Points on a hilly landscape, in no order, each with its height.
From any point a ball rolls to the lowest of the 4 points nearest to it. It stops when none of these is lower. Distance is the straight distance between rows; heights are no part of it.
Z_922 height 437: [ 11  13   7 -16 -42 -10  33 -14 -10  28  16]
Z_382 height 350: [-10 -28   7  42 -16  30 -24  21 -30 -18  49]
Z_948 height 443: [-15  -2 -28  28  28  19 -26  -7   2 -28 -47]
Z_443 height 428: [-19  -1 -40  10  -8   3  -4 -17 -13 -19 -51]
Z_745 height 574: [ -9 -24  21  23   4  28 -24  31  -5  -3  47]
Z_205 height 388: [-14 -17 -20  44  32  36 -34  10   2 -24 -43]
Z_803 height 446: [ -9 -25  -3  31   1  32 -31  30  -2 -17  35]
Z_531 height 236: [ 3 -5 43 -2 41  4 -6 21 16 12 27]
Z_747 height 354: [ -9  -1 -33  -4   5   2 -21   4   7 -31 -18]
Z_935 height 447: [  6   0 -15  -5 -53   3  30  -4  -3  24  16]
Z_442 height 389: [  4  24  12 -33   2 -16   7   4  -2   2   7]
Z_498 height 265: [ -1  17   8 -28   6 -14  -9  11   6  -7  12]
Z_172 height 337: [ -5  13 -21 -26 -27  -8   3  -5 -10  -9  -5]
Z_714 height 334: [-13 -49  -9  59  -2  43 -35  15 -16 -23   5]
Z_869 height 357: [-12   6 -37  -2 -17  -2  -7 -13 -12 -23 -30]
Z_733 height 466: [ 21  -6  29 -11  38 -58  35 -36   1  18 -13]
Z_550 height 298: [  3  17  17 -32  17 -14  -9  13  15   1   8]
Z_861 height 282: [  3   5  -3 -19  14   2 -15  22  15 -13  16]
Z_724 height 329: [-13 -35  -7  47  -1  36 -34  22 -18 -22  30]
Z_539 height 370: [  0  19  -7 -34 -19 -14   7  -1   0  -6   5]
Z_592 height 336: [-18   2 -17  28  29  20 -26 -13  -9 -22 -65]
Z_229 height 374: [ -3  12 -21 -15 -43 -10  15  -7  -7   5   5]
Z_113 height 365: [ 27  -2  28  -2 -30 -14  52 -29   5  56  19]
Z_941 height 410: [-13   1 -33  18  10   8 -19 -15  -8 -30 -57]
Z_653 height 565: [-11 -33 -20  52  25  40 -37  12   3 -24 -24]
Z_291 height 148: [-15   2 -42   3  -2   0 -17 -10  -9 -35 -38]
Z_350 height 154: [  3  13  23 -21 -22 -21  38 -21  -7  31  10]
Z_541 height 404: [  7  12  -9 -24 -45  -8  23 -11 -11  14  12]
Z_393 height 439: [  1   7  22 -15  24   6 -16  28  16  -1  21]
Z_689 height 471: [ -6  -7 -22  16  15  18 -39  20  14 -37  -9]
Z_837 height 496: [ -5 -28 -22  35  14  29 -37  26  11 -25   0]
Z_500 height 367: [  9  14  14 -16 -35 -15  39 -17  -7  37  21]
Z_82 height 80: [  2   2  -7 -10  12   9 -22  27  16 -21  11]
Z_957 height 483: [  8  20  26 -31  13 -22  13  -2   1  11   8]
Z_723 height 180: [  2  19  11 -35 -16 -18  19 -11 -11  10   7]
Z_721 height 121: [  1  17   6 -27  13  -6 -13  23  10  -8  10]
Z_479 height 38: [ 7 -6 47 -2 46 -6  3 14 14 19 15]
Z_100 height 322: [ -2   5 -18 -12   7   5 -23  17  13 -24  -4]
Z_701 height 342: [  1  -9  29   3  29  13 -14  29  17  10  35]
Z_417 height 499: [ 10  16  34 -24  31 -23  11  -2   8  12   0]
Z_929 height 149: [-13 -35   2  51 -20  25 -28   9 -42 -35  33]
Z_900 height 414: [ 12  22  27 -28 -10 -29  29 -18  -9  27   7]
Z_340 height 338: [ 17   1  35 -10   7 -46  53 -41 -13  30  -4]
Z_970 height 58: [-14 -11  -9  45  39  36 -30  -1   2 -22 -51]
Z_427 height 742: [ 35  -2  12  10 -30  12  44  -6  32  64  31]
Z_693 height 516: [ 10  -2  -5   2 -55   6  36  -4   3  37  28]
Z_378 height 468: [ 12  16  35 -29  18 -39  30 -24  -1  24  -2]
Z_31 height 492: [ -8 -17 -25  30  24  24 -32  14  12 -33 -23]
Z_150 height 430: [-12  -9 -36   8  17   9 -28   9  11 -30 -18]
Z_630 height 316: [  1  15  -8 -23  -2  -7 -11  12   2 -13   7]
Z_302 height 284: [ 15   8  27 -10 -27 -17  47 -27  -5  51  19]
Z_70 height 402: [ -2  -1 -33  -1 -50  -4  20  -6 -10   6   2]
Z_466 height 373: [-20   1 -26  24  22  13 -17 -18 -11 -26 -66]
Z_271 height 321: [ 10  13  28 -26  -4 -34  42 -27  -9  32   3]
Z_371 height 391: [  6  12  39 -21  37 -16   3   6  17   9  11]
Z_153 height 491: [ 20   3   5 -12 -43  -3  38 -12   0  42  24]
Z_677 height 484: [-11  -1 -38  -3 -39  -3  12 -17 -12  -8 -19]
Z_257 height 276: [-14  -2 -14  36  34  29 -27  -5  -4 -22 -60]
Z_860 height 495: [-14  -4 -42   6 -22  -8  -1 -22 -13 -18 -33]
Z_761 height 431: [  3  -9  19   5  16  15 -22  34  13   0  32]
Z_391 height 408: [  5  22  29 -30  27 -16  -2   8  10   4   9]
Z_258 height 76: [ 17   7  30 -13 -13 -35  47 -30  -8  44   6]
Z_925 height 194: [-10  10 -30 -13  -8  -7 -12  -2  -3 -25 -18]
Z_62 height 532: [ 12   1  38 -15  49 -42  14 -17  12  16  -2]
Z_793 height 509: [ -7 -19 -13  23  12  25 -33  29  11 -24  12]
Z_209 height 625: [ 22   3   2   5 -51   7  40  -4  12  50  28]

For each start below, name the point where the ball stops.
Z_793 | Z_929
Z_733 | Z_258
Z_957 | Z_721
Z_935 | Z_291
Z_150 | Z_82
Z_427 | Z_258
Z_592 | Z_970
Z_466 | Z_970
Z_677 | Z_291

Write out the way that a ball takes from each point below.
Z_62 | Z_371 Z_479
Z_837 | Z_689 Z_150 Z_100 Z_82
Z_417 | Z_371 Z_479
